A landscape with many peaks, sampled at points; each row gives a point and its height.
A climber steps from a point to the highest of its 2 nearest points, and stops where none of them is higher. Distance is the straight distance between rows; heights are no part of it.
Bekib: [ 97 205  71 203 127 148 139 117  32 134  53 152 162 108  83 156 103 104
 151 162 153 109 119 141 141 129  98 127 133 152 197 160 106 165  90 111
 119 153  90  76 125 137  85 135]  height 0.50
Nus: [ 74 146 135 151  96 142 125  97 111  81 171 136 117 153 148  89 103 128
 114 116 131 105 172 107 124  91 100 115 114  99 103 127 159 153 172 107
  99 106 168 182 102  95 166 131]  height 5.56
Gim: [145 110 126 101 154 141 155 120 151 158  83 127 132 172 116 124 141 127
 139 142  79 175  98 149 134 163 132 133 135 139 172 137 105 134 117  65
 183 132 140 129 172 120 117 122]  height 6.51
tuvos: [119 101 140 122 151 115 141  69 131 126 138 148 114 182  86 199 124 122
  77 119  96 100 163 107 114 141 126 150 122 117 125  81 151 126 129 147
 120 111 106 111  90 108 155 106]  height 3.04
bav: [ 94 144 109  86 147 101 103 100 165  96 141 167 109 101 155  60 109 136
 105 111 111 125 152 156 127 135 152 120 146 111  58 152 137  75 146 113
 165 119 148 206 117 115 111 117]  height 1.65
gilu: [125  97 130 144 101 117 129 163 158 132 134 107 136  97 113 141 182 140
 119 128 111  85 122 139 130 163 150 108 135 161 104 147 138 122 145 127
 139 138 145 194 155 112 160  80]  height 3.81
pud: [151 145 136 124 153 164 152 158  97 122 119 143 205 105 119 202 117 103
  95 118 170 146 127 182  87 105  88 117 117 139 178 143 126 137 105 135
 132 145  71  39  90 164 138 158]  height 4.97
nuga: [120 125 118  97 102 175 123 179 144 150 105 121 189 107 144  88 136 141
 172 142 158 167  97 168 156 166 162 114 103 166 143 154  86 136 142  95
 128 163  79 109 158 146  96 127]  height 6.59
fam: [129 110 154 124 109 134 101 103 148 119 145 107 107 184 165  61  57 150
 141  34  99 180 131 118 135 110 164 129  87 158  80 118 146 116 111 111
 157  82 169 157 129 136 104 134]  height 1.33
dedo: [156 106 130  75 176 138 158 117 134 153  83 158 138 128 141 134 135  95
 101 159 126 145 141 115  95 185  95 111 127 143 114  98 102  74  83 209
 161 124  99  54 130 145 117 151]  height 4.06
pesab: [101 163 164 136 123 155 120 126 116 105 155 139 136 121 184 115  89 136
 134 122 167 149 132 144 140  72 124 143 104 125 154 151 120 139 143 146
  84 107 144 109 103 135 116 148]  height 1.09
muv: [139 132 160 138 169 146 172 141 115 130  95 134 189 141 102 220 142 140
  80 116 166 133 136 168 108 120  90 120 112 144 188 137 121 178 104 128
 143 168  83  74 124 135 135 150]  height 4.15
viga: [109 149  84 130  62 165 115 167  89 136 129 122 140 131 152 124  97 143
 139 167 177 120 129 122 150 160  95 111 100 152 165 122 136 146 159 129
  37 131 105  95 153 130 127 133]  height 4.93
bepu: [136 164 116 146 124 158 114 170  91 131 153  85 160 108 101 180 154  92
  96 147 145 122 103 114 117 124 131 109 136 134 157 123 143 152 174 150
  94 127  85  54 132 153 158 151]  height 0.56
zak: [117 101 139 130 130 147 162 153 101 149  92 145 189 109 133 141 132 143
 130 157 142 116 144 167 119 159 113 119 128 154 170 124  96 126 122 119
 130 155 113 122 148 127 127 116]  height 4.11
dek: [142 100 194 125 162  95 148 106 155 115 133 132  84 135 124 155 186 144
 112 134  83  91 126 114 162 100 174 129 123 128 119 128 158  84  72 162
 144  97 155 111 108 131 108 110]  height 4.60
nama: [139 144 133 164 163  88 102 106 100  74 163 129  90 101 106 184 125 134
 152 104 131  88 138  73 109  45  96 139 161  94 164 100 139 153 145 131
 115 107 153 123  88 102 124 140]  height 5.76
bimob: [102 181 152 146 163  91  85 102  89  77 160 144 100 103 160 130 138 135
 156 160 127 113 142  73 137  55 102 134 139  85 143  95 133 121 138 143
 114  92 174 129 116  99 140 128]  height 6.41
geru: [185  81 182 117 113 106 153 121 160  96 163 100 115 181 118 137 142 157
 131 105 103  83 141  62 157 105 167 113 101 118  52  64 197  86 107 153
 112  60 113 150  77 156 142  92]  height 5.62
Lelot: [ 75 180 123 128 166 147 121 127 134  92 138 116 136  97 148 102 149 104
 103 139 121 100  90 161 136 104 117  99 169 133 137 175 126 156 127 109
 145 163 127 154 137 108 145  94]  height 0.83
noris: [128 113 131  84 100 109 101 168 173 102 108 134 141 103 131  85 130 161
 128 100 131 123 138 171 167 174 157 134 140 138 112 192 142 140 119  76
 135 183 138 211 157 102 141  76]  height 1.50
fuliz: [ 94 145 120 146 155 110 127 140 149 104 138 146 148  94 122  98 133 132
 138 104 142  99 139 182 122 109 125 123 128 124  99 186 137 128 133 104
 159 159 147 210 110 126 135 113]  height 1.97
Kudi: [166  60 141 150 155 112 154 128 143 159 108 158 154 162  69 207 147 167
 134 109 121 120 153 156  94 130 138 154 120 130 161 125 126 140 139 108
 158 145 120 126  86 134 140 120]  height 4.98
mus: [149 160 141 134 153 128 148  83 143 135  82 108  74 187 133 171 106 133
 124 134 135 185  89 130 140  84 143 155 130 117 167 178  94 167  68  73
 164 104 193  66 143  98 106 180]  height 6.26
bok: [ 97 138 126 140  79 156 129 154 111 135 140 133 163 128 123 139 118 126
 117 147 162  99 127 129 132 135 112 110 126 148 151 140 128 159 169 116
  72 138 128 147 149 114 151 121]  height 5.18
fipin: [141 155 118 141 111 153 119 132 114 157 105 103 134 145 119 173 139 118
 100 138 107 150  86 122 111 170 135 135 150 125 174 105 145 161 154 159
  75 123 107  55 147 120 129 148]  height 0.47
piz: [117 138 126 164 173 130 174 147 137 119 117 144 166 102 123 126 144 116
 116 114 134 108 117 169 111 102 137 110 147 125 120 172 111 130 154  83
 192 154 132 165  98 124 139 139]  height 2.06
kura: [117 137  90  63  44 142  65 186 110 116 143 128 167  40 122 122 133 153
 162 156 176 125 163 121 162 174 110 123  98 133 121 137 133 109 132  99
  75 155 106 154 149 148 171 111]  height 6.35
domup: [144 103 163 119 113  88 124  67 121  70 157 146  85 168  97 146  88 130
 114  83  75 105 146 114 142 109 160 158 121  90  48 103 165 107 118 138
 144  82 105 185  70 115 149  80]  height 3.24
lefu: [ 54 195 134 131 133 103 107  82 102  89 163 163 126 126 145 109 102 122
 120 142 124 112 153  97 119  75  98 119 149 101 144 115 146 155 135 138
 100 125 168 176 119  95 134 118]  height 5.90
kapa: [117 172 101 178 150 111 131 132  59 150  93 117 135 102  67 175 152  98
 155 152 111 146  81  97 116  98 127 132 184 111 217 153 121 134 134 123
 144 138 125  45 133 135 112 174]  height 0.27
gisin: [ 84 156 136 105  99 121 115 129  95 119 164 130 120 114 193 104 129 121
 129 184 145 124 127  74 150 137 106 129 110 130 157 101 122 134 135 161
  57 126 161 118 178 120 126 133]  height 0.94
vake: [134  96 144 135  74  93 112 135 166 128 142 113  87 143 104 137 145 136
 114  97  99  80 138 119 159 155 168 107 114 143  85 128 156 135 135 124
 128 123 134 219 167  95 149  60]  height 3.70
zoza: [133 127  93 123  81 146 100 172 168 141 128 109 164  88 102  74  98 113
 139 109 191 117 156 109 127 160 124 129 135 140  71 126 114 133 187 107
  92 152 117 175 111 153 169 153]  height 4.14
ruro: [128 104 155 121 129  70 133  65 129  95 146 149  95 202 115 136 100 133
  90  75  64 113 136 117 180 128 193 128  92 125  88 109 151 104  85 132
 132  77 111 185 114 109 126  65]  height 3.40
Zin: [168  76 117 145 111 122 137 173 168 106 138  99 105 100  93 128 155 116
 146 105 142  87 149 129  90 137 127 154 138  95  31  93 151 108 165 115
 151 136 121 186 106 161 170 138]  height 0.89
zulug: [176 126  98 136 115 100 111 169 160 169 168  88 170 141 130 108 140 151
 179 123 198 152 133 100 111 126 133  88 111 155 126 107  81 111 192 132
  85 129  95 104 116 162 104 165]  height 3.85
miz: [101 128 175 123 138  93 130  58 133 135 134 153 101 181 132 137 109 147
  99  96  72 122 128 114 150 132 162 154 104 122 141 128 134 141  86 129
 115 118 143 147 132  93 110  90]  height 3.57
zur: [141 136  83 172  76 135 105 169  81 125 139  97 131  75  95 141 143 150
 181 101 164  95 115 124 125 107 101 146 154 101 125 155 133 184 154 109
 127 141 162 191 134 108 161 105]  height 6.11
zadiz: [123 113 139 140 209 109 187 115 129 113 126 165 123 113  93 176 166  86
  98 121 106 105 131 143 104  75 142 105 162 131 137 173 117  92 109 115
 198 121 127  98  80 147 135 163]  height 2.44
num: [120 129 146  99  96 137 131 139 145 137 105 105 157 152 114 150 146 100
  77 117 101 128 122 139 124 195 144 107 126 157 140 132 127 165 142 125
 137 175  75 134 168 106 145 107]  height 6.92
torib: [114 138 108  81 159 147 180  84 129 130  78 146 108 162 171 101 110 124
 107 161 101 185 106 137 149 173 100 137 115 128 162 134  98 151  35 110
 145 175 159 114 175 114  96 151]  height 0.06
navur: [151  90 151 150 176  82 146 110 149 102 130 139  99 126 101 173 142 142
 142  77 100 113 123 138 110  73 149 136 151 113 123 158 120 134 107 127
 179 143 116 146  84 102 118 112]  height 4.57
veb: [149 171 127 158 157 126  91 148  85 128 139 109 117  72 125 140 171  94
 176 158 121 155  83 124 127  74 141 151 172 102 156 162  94 122 118 145
 165 110 148  79 136 135 100 123]  height 5.05
Kaz: [124 175  83 181 143 137 140 118  41 130  79 128 153  85  79 185 102  96
 139 150 133 101 126 104 113 147  69 133 161 134 213 119 113 156  96 139
 110 157  90  52 122 129 111 135]  height 0.44
Kos: [ 86 145 143  74  91 123 103 107 109 123 164 135 104 139 201  62  91 123
 121 140 126 173 126  90 142 125 130 147  99 133 141  98 121 121 114 156
  78 101 144 110 151 129  85 169]  height 0.87
Nosug: [137 116 126  74 113 138 152 103 125 129 121 139  87 156 212  54  84 118
 116 128 134 193 129  98 155 158  91 146  98 155 132 103 106 130  21 171
  97 205 133 113 171 152  86 193]  height 0.13
muz: [162 122 101 145  97 121 109 190 185 138 167  83 169 125 127 141 142 127
 134 110 202 118 152  85  87 122 128  86 130 133  90  90 120 141 210 122
  97 155  78 133  89 157 138 170]  height 3.68
bazas: [165  98 125 167 142 122 138 145 110 139 148 117 117 113 117 174 164 122
 156 128 119 140 106 139  81  97 132 135 164 112 156 120 119 138 158 137
 153 101 153  87 114 150 125 144]  height 0.12
larur: [ 95 105 109  80  85 117 104 158 175 130 113 130 152  82 136  60 125 121
 105 115 155 106 153 151 146 208 145 120 132 148  93 170 144 115 140  80
 127 162 136 218 147 133 150 113]  height 1.54
nofo: [142 181  96 177 147 137  85 162  91 105 142 122 111  96 134 118 139 143
 213 139 137 147  83 148 123  56 123 139 159  89 169 154 112 159 125 137
 137 126 140 117 116 116  82 108]  height 4.77
gugeg: [170 132  93 191 113 128 133 166  67 137 113 126 148  90  81 163 155  98
 173 135 121 135  99 150  86 103 144 129 159 113 186 137 116 124 164 116
 164 124 118  46 113 145 116 140]  height 0.20
Zasuf: [125 100 137 132 193 101 167  89 104 157 118 165 127 131 109 164 165  84
 129 167 122 121 135 114  96 104 119 134 158 126 161 134 112  84 110 161
 184 122 146  62  90 139 125 170]  height 2.81
Nir: [108 121 153 124 113 133 105 132 117 114 165 131 152 133 159  78  79 187
 150  84 147 157 157 138 122 103 135 132  96 114 124 139 142 134 152 138
 107 106 168 149 118 143 121 147]  height 1.19
futu: [124 135 126  64  90 135  64 189 143  96 167 122 168  41 139 129 111 172
 152 137 174 126 142 146 134 133 113 130 108  98  99 111 133  89 129 121
  99 139  90 146 130 156 170 112]  height 5.85
mipur: [166  86 151  54 157 122 136 113 183 162 101 138 111 153 169 123 139 117
 101 147 118 160 145 117 132 146 132 121 125 168  92 129  95  70  72 182
 154 112 130  80 148 125  98 152]  height 4.02
Zufu: [154 113 144  92  85 126  91 174 156 133 160 114 148 116 147 115 103 170
 166 106 191 150 155 102 133 128 109  97 103 132 103  85 110 111 179 137
  71 114 106 108 126 128 123 152]  height 4.21
lurad: [128 134 149 105 167 143 140 111 134 147 136 152 115 128 178 140 126  83
 123 164 171 145 145 117 118 101 119 133 103 122 125 134  91  95 120 186
 131 102 148  64 102 138 128 179]  height 4.05
gulu: [ 90 188 153 137 153 134 116 141 127 104 149 114 137 113 190  73 153  97
 123 140 150 114  89 129 157  74 131 109 133 107 119 181 134 160 119 149
 117 136 150 133 146 128 119 130]  height 0.88
Lag: [ 95 145 171 115 147 101 117 130  85 117 146 158 130 116 183 123 140 150
 126 162 148 107 155 116 152 105  96 140  85 125 164 115 151 126 106 163
  83 121 175 132 148 126 125 131]  height 1.02
tet: [134 104 170 139 172  94 119  94 115  89 160 146  96 142 112 199 117 144
 123  85 130 106 149 113 117  56 122 145 131 116 146 129 138 134 104 144
 142 124 147 124  57 116 137 133]  height 5.08
ditob: [145 146 103 177 142 120 133 122  59 141 104 138 133 106  70 206 132 120
 126 136 132 113 101  94  96 135  85 141 165 103 223 109 132 141 150 156
 104 138 114  43 132 134 124 158]  height 0.35
biv: [131 102 160 136  98 138 118 133 137 120 160 104 119 167 142  53  69 183
 145  28 131 150 164 137 130 120 137 150  87 124  73 141 176 138 144 109
 136 107 172 194 122 141 128 143]  height 1.27
Folu: [104 111 177 120 142 108 126 121 113 107 161 134 122 136 146 119 125 175
 147 122 120 109 156 140 140 102 128 125 116 122 130 127 123 133 119 138
 121 115 166 170 130 118 122 114]  height 1.11
Taku: [154 120 149 138 129 120  96 110 119 111 168 102  79 121 142  90 125 136
 168 138  84 111 125 118 123  86 118 146 144 103  79  73 144 102 151 139
 140  61 156 152 130 131 128 121]  height 1.20
pupep: [147  81 143 113 177 119 160  88 158 163  77 141 107 198  95 168 140 149
 132 145  79 169 117 132 138 135 134 138 126 124 148 138  81 110  67  89
 196 114 151 120 152  95 110 105]  height 6.08
binun: [ 79 143 114 119 102 174 121 166 134 122  98 133 187 101 113 103 112 139
 121 130 156 146 119 175 150 152 145 103 115 156 145 171 113 157 142  76
 108 180  87 147 132 151 142 112]  height 6.30
Nikag: [100 194  65 162 128 159 154 101  58 122  61 174 130 154 140 121  82 139
 159 180 156 181 123 161 149 127  94 141  93 129 186 175 107 167  71 103
  74 158 129  84 128 139  68 146]  height 0.61
pav: [118 118 112 180 104 136 116 117 132 147 130 104 105 165 112 101 106 131
 131  72  97 111 116 140 112 122 132 140 131 129 123 141 156 179 147  89
 144 126 151 211 137 105 172  81]  height 5.69
lezut: [108 154  82 126  43 168  75 163  91  94 161 121 133 116 144 101  90 139
 179 158 184 145 145 107 172 127 103 102 106 125 130 124 135 132 198 114
  40 120 130 124 125 130 169 122]  height 4.71
rif: [151  65 139 141 171  84 153  89 152 165  93 153 123 176  67 194 124 152
 141 111  96 120 135 120 126 125 127 144 128 137 165 132  90 114  80 107
 176 132 124 119 101  95 112 100]  height 5.59
dogel: [144 130 109 143 111 152 111 173 102  78 167 117 145  82 115 169 159  92
 108 123 147 108 130 115  88 100 111 104 150 103 124 106 145 134 187 119
 121 133  89  93  99 149 186 150]  height 0.67
Fet: [145 120 171 139 141 150 127 123 160 136 122  82 113 166 140 158 135 129
  95 112 123 166  95 136 130 122 152 128 118 136 138 121 129 162 135 130
 127 116 139  87 136 115 119 133]  height 5.51
dal: [ 83 148 117 198 143 121 139 111 116 134 154 116 107 143 109 111 143 109
 125 131 103  75 119 111 105  95 110 119 160 111 119 121 150 157 157 131
 127 101 175 171 130  95 151 118]  height 5.30
Kul: [122 122 118 111 108 150 122 145 165 167 109  90 156 155 133 108 148 105
 103 132 118 148 106 126 135 190 149  98 128 188 153 115 110 155 150 133
  97 165  93 102 168 134 112 140]  height 7.27
gatin: [153  99 123 136 117 143 109 165 164  99 160 104 112  99 129 141 137 124
 131 113 134 111 138 117  99 117 113 123 136  93  71  97 133 113 193 135
 132 121 102 130 101 155 175 160]  height 0.78
buga: [115 115 116 149  82 147 126 142 126 126 135 121 114 127 119 105  99 139
 118 115 141 115 148 128 115 125 102 130 126 124 112 118 147 151 189 100
 103 123 159 185 117  99 181 119]  height 5.45
genon: [143 158 121 134 109 132  83 142  99 101 141 114 123  86 136  71 119 161
 205 122 151 160  91 153 130  92 147 155 133  98 124 143 139 157 130 124
 146 117 145 162 143 116  95  86]  height 4.58
kames: [153 118 139 145 171 141 170  97 116 150  78 152 140 186 120 188 103 119
  82 128 132 155 135 157 101 140 105 144 118 138 179 140 107 150 111 137
 134 143 129  73 121 127 137 157]  height 3.64
Kame: [124 110 121 124 182 127 147  98 119 141 156 191 116 114 145 142 137  77
 142 159 142 133 145 125  91  75 121 131 139 110 111 132  98  72 136 153
 176  83 141  87  66 136 147 175]  height 3.32
zemaz: [102 159 135 147 144 104 133 146 161  79 162 149 102  76 151 122 138 156
  92  95 153  50 164 166 135 122 121 102 132 131  72 176 170 112 116 118
 132 155 136 229 112 111 169 102]  height 1.88
guvag: [166  91 167 140 138 119 138 140 213 150 137  76 128 199 139 163 138 131
  96  80 121 158 132 122 124 116 186 115 100 148  92 128 130 152 139 131
 127 114 101 125 114 148 112 142]  height 5.28
Litu: [140  98 139 133 116 128 151 157 111 152 117 133 178 106  87 189 135 145
 130 127 165 104 156 146  96 140 120 132 126 131 163 111 130 129 154 117
 140 154 108 132 104 129 158 126]  height 4.44
Bagak: [169 102 172  99 148 118 144 118 201 137 120 116 131 205 143 163 137 150
  95  82 108 151 143 138 162 137 200 106  74 138  92 130 111 117 114 127
 145 129  89 151 111 116 129  93]  height 5.82
fis: [134 104  98  98  93 146 137 150 117 127 129 137 139 133 170  83 108 117
 109 155 137 141 138 104 130 216  88 106 109 164 150  81 110 155  84 167
  65 196  90 123 177 145 133 140]  height 0.23
pupe: [ 93 134 133 178 153 123 148 118 110 161 137 129 135 135 112 124 159  85
 108 162  90 100 101 101 120 132 134 138 154 125 134 114 145 128 170 138
 133 110 160 124 145 134 139 137]  height 5.04
vav: [129 121 122 103 131 134 132 158 155 147 119 117 169  90 115  84 138 112
 129 122 129 125 110 155 109 158 160 119 140 144  94 136 107 105 173 101
 181 149  93 128 127 156 134 146]  height 3.69
tago: [ 83 191  73 148 121 158 115 106  61 133 117 180 141 133 168  94  93 127
 165 178 157 182 108 151 146 111 112 142 114 116 171 151 123 138 124 120
  83 128 134 101 107 139  76 130]  height 0.66
Fanu: [127 159  81 178 127 173 161 122  73 141  61 149 151 145 107 134 100 140
 163 159 150 153 105 196 129 141 118 133 103 151 195 156 117 155 114 103
 100 141 100  67 109 144  97 144]  height 0.55
teda: [ 99 141  81  80 113 144 117 113 103 141 137 174 135 136 173  59  90 126
 144 156 127 171 127 128 118 159  93 140 109 125 140 100 106 110 125 141
  82 128 117 117 146 138  95 139]  height 0.79
gof: [141 141 128 136 123 161 142 116 100 155  85 110 134 139 142 153 118 111
  72 146 140 140 129 121 105 185 108 145 121 138 164  96 124 167  90 179
  80 157 119  57 166 144 139 144]  height 0.39
figal: [110 143 125  99 119 117  76 103 128  87 140 132 111  82 158  62  78 149
 140 112 105 142 136 138 126 110 129 154 137  91  65 134 153 115 144 113
 144 108 160 206 139 114 117 112]  height 1.58
Riv: [117 147  61 118  56 144  88 185  78 120 125 127 175  25  98 131 142 123
 181 178 178  90 158 117 146 146 110 133 121 117 128 134 129 110 150  77
 116 143 116 153 140 146 175  96]  height 6.76
Zon: [158 135 103 129  75 144  79 170 123 109 163 105 122  95 137  92 102 149
 179 128 173 149 125 103 150 134  93 122 118 104  94  93 125 123 211 118
  92 107 119 133 131 134 153 134]  height 4.51
kis: [145 149  71 134  74 119 110 163 172 152 145  93 165 122  81  91  93 115
 133 117 220 119 135 101 116 156 128  82 136 153 117 103 111 139 207  95
  70 144  90 129 104 148 146 171]  height 3.94
pom: [ 95 162  76 106 104 136  93  83  88 153 106 173 123 153 147  72  75 116
 170 170 116 204 136 134 100 116 117 157 137 103 166 118 126 133 101 118
 108 114 143 125 131 104  70 126]  height 0.72
Pep: [140  77 137 130 134 125 144 153 142 159 126 122 141 130  97 145 183 126
 140 157  92  88 131 115 109 148 128 120 151 135 116  86 144  75 171 139
 143  90 111 118 133 159 132 118]  height 4.27
puz: [131 150 109 118  70 156  51 157 115 105 136 102 135  91 137  56 101 170
 173 111 155 147 116 143 145 144 127 154 131 109  99 158 155 159 145 101
  95 145 130 174 135 137 130 106]  height 4.43
Dode: [142 151 120 121 162 147 141 137 121 154 136 143 161 115 166 155 133  76
 110 167 178 141 134  91 120 156  99 115 111 130 143 112 104 101 119 179
 106 113 108  23 130 164 127 167]  height 5.03
bez: [143  87 174 110 112 104 143 133 192 139 148 100 125 196 122 165 151 158
 100 115 132 111 160  71 138 131 160 101  89 141  88  76 157 120 121 171
  88  87 106 132  95 134 128 109]  height 6.60
banu: [159 118  76 136 107 157 141 137  97 161  92 127 121 151 149  95  94 114
 119 160 147 159 117 120 112 214  95 131  95 151 152  78 104 139 107 168
  63 132  96  70 168 155 107 139]  height 0.30
dalez: [158 109 158  90 108 133 104  80 163 136 138 106  97 162 167  77  77 130
 138  79 108 191 116 125 123  95 168 141 115 159  83 115 117  89 114 126
 148  43 154 115 131 112  99 151]  height 1.42
Taki: [117 137  55 138  67 167  96 172 118 143 108 110 159  74 100  59 114 120
 165 119 179 131 132 150 142 168 128 164 123 122 104 159 141 146 166  81
 109 145 134 184 108 146 161 122]  height 4.31
rimeb: [137  98 137  97 143 116 137 133 213 148 100 114 162 174 107 163 156 112
  82 103  97 150 136 126 122 178 192 109 115 148  81 121 124 117 149 114
 156 151  63 141 136 123 118 107]  height 6.39
gefa: [122 125 121  78 125 145 156 105  97  94  95 149  98 172 203  55  84 135
 106 152  96 186 116 124 166 161 101 154 100 132 167 123 127 179  10 141
 121 207 155 127 170 118  90 158]  height 0.09
vozup: [113 111 187 148 176  90 160  92 133 133 114 139  99 165 112 177 156 139
 106 130 109  98 125 103 159  96 125 148 120 126 175 151 117 149  88 137
 129 135 172 116 127 127 120 129]  height 3.84
lep: [151  92 150  75 124 113 125 106 176 135 144 114 125 160 138 170 147 152
  80 131 134 119 151  95 135 174 114 110 103 140 104  56 146 101 133 176
  84 116  90  99 137 135 124 122]  height 5.68
besez: [173  88 182 111 142 112 166 114 159  69 165 118  76 135 138 140 168 149
 140 118 107  65 132 113 152  99 170 112 128 119  62  94 174  82 106 168
 137  74 136 141  75 142 126 105]  height 5.06
zem: [155  69 152  94 154 122 151 103 157 180  95 136  93 154 110 157 179 107
 115 164  90 131 123 112 125 135 139 137 134 143  94 116 128  51  79 175
 167  85 133  64 129 163 109 147]  height 4.65
zomud: [ 69 185 111 118 132 155 145 139 100 127 125 144 181  76 130 103 128  81
  98 166 139  98 102 151 141 135 112  97 149 145 164 161 109 121 122 106
 126 148 101 119 139 146 144 116]  height 0.77
Sor: [120  94 170 111  89 104 114  94 115 132 131 132 114 206 129  97  70 193
 141  65  76 154 167 134 133 110 165 148  73 146 119 101 164  96 111  97
 126  67 170 165 132 135 112 133]  height 1.25
Tubu: [148 144 122 122 177 153 155 136 117 140  65 119 154 120  76 152 145 131
 161 150  96 177  89 162 123 148 147 112 157 120 177 151  83 140 109  78
 201 137 112  77 163  99  87 137]  height 6.14
Rup: [137 142 127 119 152  93  86 114  95 153 118 133 114  84 122 141 165 121
 169 189  92 148  96  99 131 115 120 163 163 100 182 119  97 116 113 164
 149 109 139  71 163 124  96 110]  height 5.43
dab: [ 91 161 114 171 117 140 117  93 121 138 142 106 111 151 116  93 116 109
 114 108 109 108  99 140 123  95 123 138 161 113 159 147 145 199 151  97
 126 120 154 176 132  94 124  97]  height 5.50
Bak: [ 96 193 137 118 156 166 128 140 119 108 151 146 132 115 176 131 122 110
  95 149 165 134 103 155 156  71 107 125 113 135 142 187 106 157 121 137
  94 127 128  89 131 142 130 135]  height 0.97
nitid: [119 103 122 141 126 138 154 146 126 180 123 120 137 133 123 145 161  93
 112 181 102 110 134 101 117 172 110 109 135 125 151  79 131 106 170 161
 117 109 126  83 150 136 140 157]  height 4.68
vem: [127 144 148 153 177 110 166  77 151 128 109 133  88 190 124 150 120 143
 123 121 103 160 112 141 125  80 145 132 134 113 159 166  89 160  95  87
 181 119 191 127 124  95 105 135]  height 5.87
tumib: [120  97 138 133 124 122 169 169 142 165 102 125 156 116 128 128 188 139
 132 146 122  93 125 163 127 162 145  94 137 161 154 158 112 126 138 112
 147 162 140 152 161 119 133  98]  height 3.93
Dov: [135 121  83  92 101 145 137 141 114 133 146 144 121 146 199  40  92  99
 136 152 150 167 116  83 163 192  84 109 106 156 143  97  84 129  47 169
  82 202  93 104 151 169  77 167]  height 0.18
Goz: [164  79 154 132 167 117 142 123 160 164 119 115  91 162  84 156 196 111
  99 138  28 141 116 119 135 127 162 133 163 140  97 131 152  85 116 149
 183  90 136 104 147 151 108 112]  height 5.37
Kodag: [129 119 123 109 121 163 124 142 174 147 105  90 137 159 155  87 117 136
 134 123 136 177  87 157 155 139 154 109 118 158 143 139  94 159 138  84
 121 133 113 134 163 122 111 126]  height 6.91
bosan: [146 121 230 130 178  90 156  89 136 131 123 114  89 160 157 145 166 127
  94 126 123 125 123 110 175  92 178 155  96 138 128 161 136 125  62 156
 150 121 180  87 122 138 128 152]  height 4.20
desip: [132 114 148 160 176 111 145  65 107 143 101 143  98 162 105 204 117 138
  97 107 124 131 124  98 123 115  99 166 135 127 189 134 136 167  99 159
 121 147 135  80 135 103 125 149]  height 3.53
bet: [105 113 153 128 124 109 142  60 113 138 133 169 121 175 123 172  85 164
 104 111 111 121 170 122 117 129 114 156 112 114 145  99 138 117 117 135
 104 106 146 149 100  98 129 103]  height 3.35
Kabe: [107 142 101 146 125  88 122  96 150  88 139 161  67 123 131  71 120 159
 124 107 109  94 179 153 137 146 146 130 145  96  38 138 183  86 105 103
 160 116 151 252 113 102 101  89]  height 1.73
nar: [123 148 102 162 137  83 148 112 170  87 147 162  73  99 142  98 142 172
  95  79 149  66 170 163 144 150 152 123 134 110  55 183 169  87  98 107
 175 146 117 228  90 117 125  86]  height 1.80
res: [110 114 146  87 110 126 107  95 153 112 150 125 108 136 154  60  75 126
 130 122  89 168 118 156 123 106 143 145 134 143  94 121 126 105 141 135
 139  94 143 148 141 118 104 115]  height 1.51
Pob: [ 75 118 106  93 124 105 132 111 167 132 116 178 120 120 163  58 121 116
  99 130 107 110 145 167 142 175 148 119 138 144 111 151 137  98 132  93
 140 158 124 198 137 110 116 110]  height 1.59
panot: [121 148  57 136  54 123  86 170  78 105 129 114 163  21  88 155 133 136
 181 151 176  82 156 114 139 113  90 132 149 113 120 148 128 155 143  93
 124 143 169 203 129 113 198 104]  height 6.38
mupi: [148 161 168 118 132 135 125 103 147 106 105 110  91 177 142 170 117 121
 103 125 131 187  75 144 153 100 166 142 119 109 161 169 111 186 102 100
 125 134 160  78 148  98 132 134]  height 5.88
buv: [148  94 158 125 159 119 152 133 182 151 119 132 130 150  77 167 180 107
  89 107  61 122 116 128 125 162 187 113 148 133  77 129 152  91 143 144
 173 117  95 125 116 136 137 102]  height 5.86
karir: [118 135 149 138 183 131 162 125 125 127 117 161 160 114 108 164 139 122
 131 135 130 137 114 162 126  88 123 129 142 133 165 171  94 144 122 108
 180 146 137 100 108 118 130 148]  height 2.18
tima: [147 102 131 122 121 120 132 186 159 146 130  95 161  70  97 132 186 110
 122 137 104  84 140 131 104 171 164 101 153 148  86 112 138  71 170 135
 174 147  79 143 146 150 136 121]  height 3.92
Rakos: [139 134 101 176  96 142 120 147 122 136 139  69  91 126 112 119 141 124
 157  80 133  77 106 134 144 121 101 128 157 127 101 147 175 194 142 123
 136 164 154 207 142  77 161  92]  height 5.89
Nefog: [143 135 124 138 152 114 126 123 103 153 104 130 133  96  86 158 141 120
 151 145  82 152 103 132 100 131 135 150 171 129 177 128  96 131 118 135
 163 143 123  85 156  98 104 108]  height 5.77
rusiv: [144 132  93 152 105 130 140 161 146 127 118 103 114  70  88 109 157 111
 132  99 146  66 141 151 110 165 107 165 157  99  54 117 164 108 147 102
 178 163 124 219 132 130 173 113]  height 0.98
Rimu: [119 156 130 106 168 172 153 154 103 133 122 141 188 100 125 159 117  69
  78 153 167 122 136 129  92 138  83 101 110 140 165 122 119 105  99 168
 121 130  54  50 125 168 156 153]  height 7.01
leba: [140 112 132 147 149 123 121 124 132 108 164 110  88 116 110 133 168 144
 136 122  76  77 114 120 111 107 125 123 159 104  80 105 144 104 141 150
 166 100 127 153 137 118 128  95]  height 1.12
bemi: [163 124 155 107  91 130  92 107 121 116 151  93  76 142 166 102  85 137
 168 101  96 155 120 108 124  85 138 143 118 129  55  61 131  96 135 140
 141  30 152 140 135 153 101 143]  height 1.30
puzom: [149 115  95 159 126 117 162 147 144 130 140 114  74 106  97 116 185 127
 132 110  85  55 128 136 124 150 139 128 154  98  37 127 175  86 142 126
 174 137 117 197 142 121 144  92]  height 1.05
fof: [141 109 127  60 152 124 131  96 170 154 138 133 125 129 134 153 146  99
  96 162 116 133 140  85 125 161 116 102 131 147  91  65 125  66 124 198
 109 112  85  63 129 146 132 168]  height 4.84

Where does a climber stop that starts at each point below?
Kabe => Rimu
vav => Riv
kis => Gim

Call two points neighbours if one is among the 2 nearest of the other. Go from one point of each pair to the other, from neighbour to neighbour, staying as high as possible. Name the lowest point that can't be avoided.
mus / rimeb => guvag
mus / Rimu => desip
bez / Kul => mipur
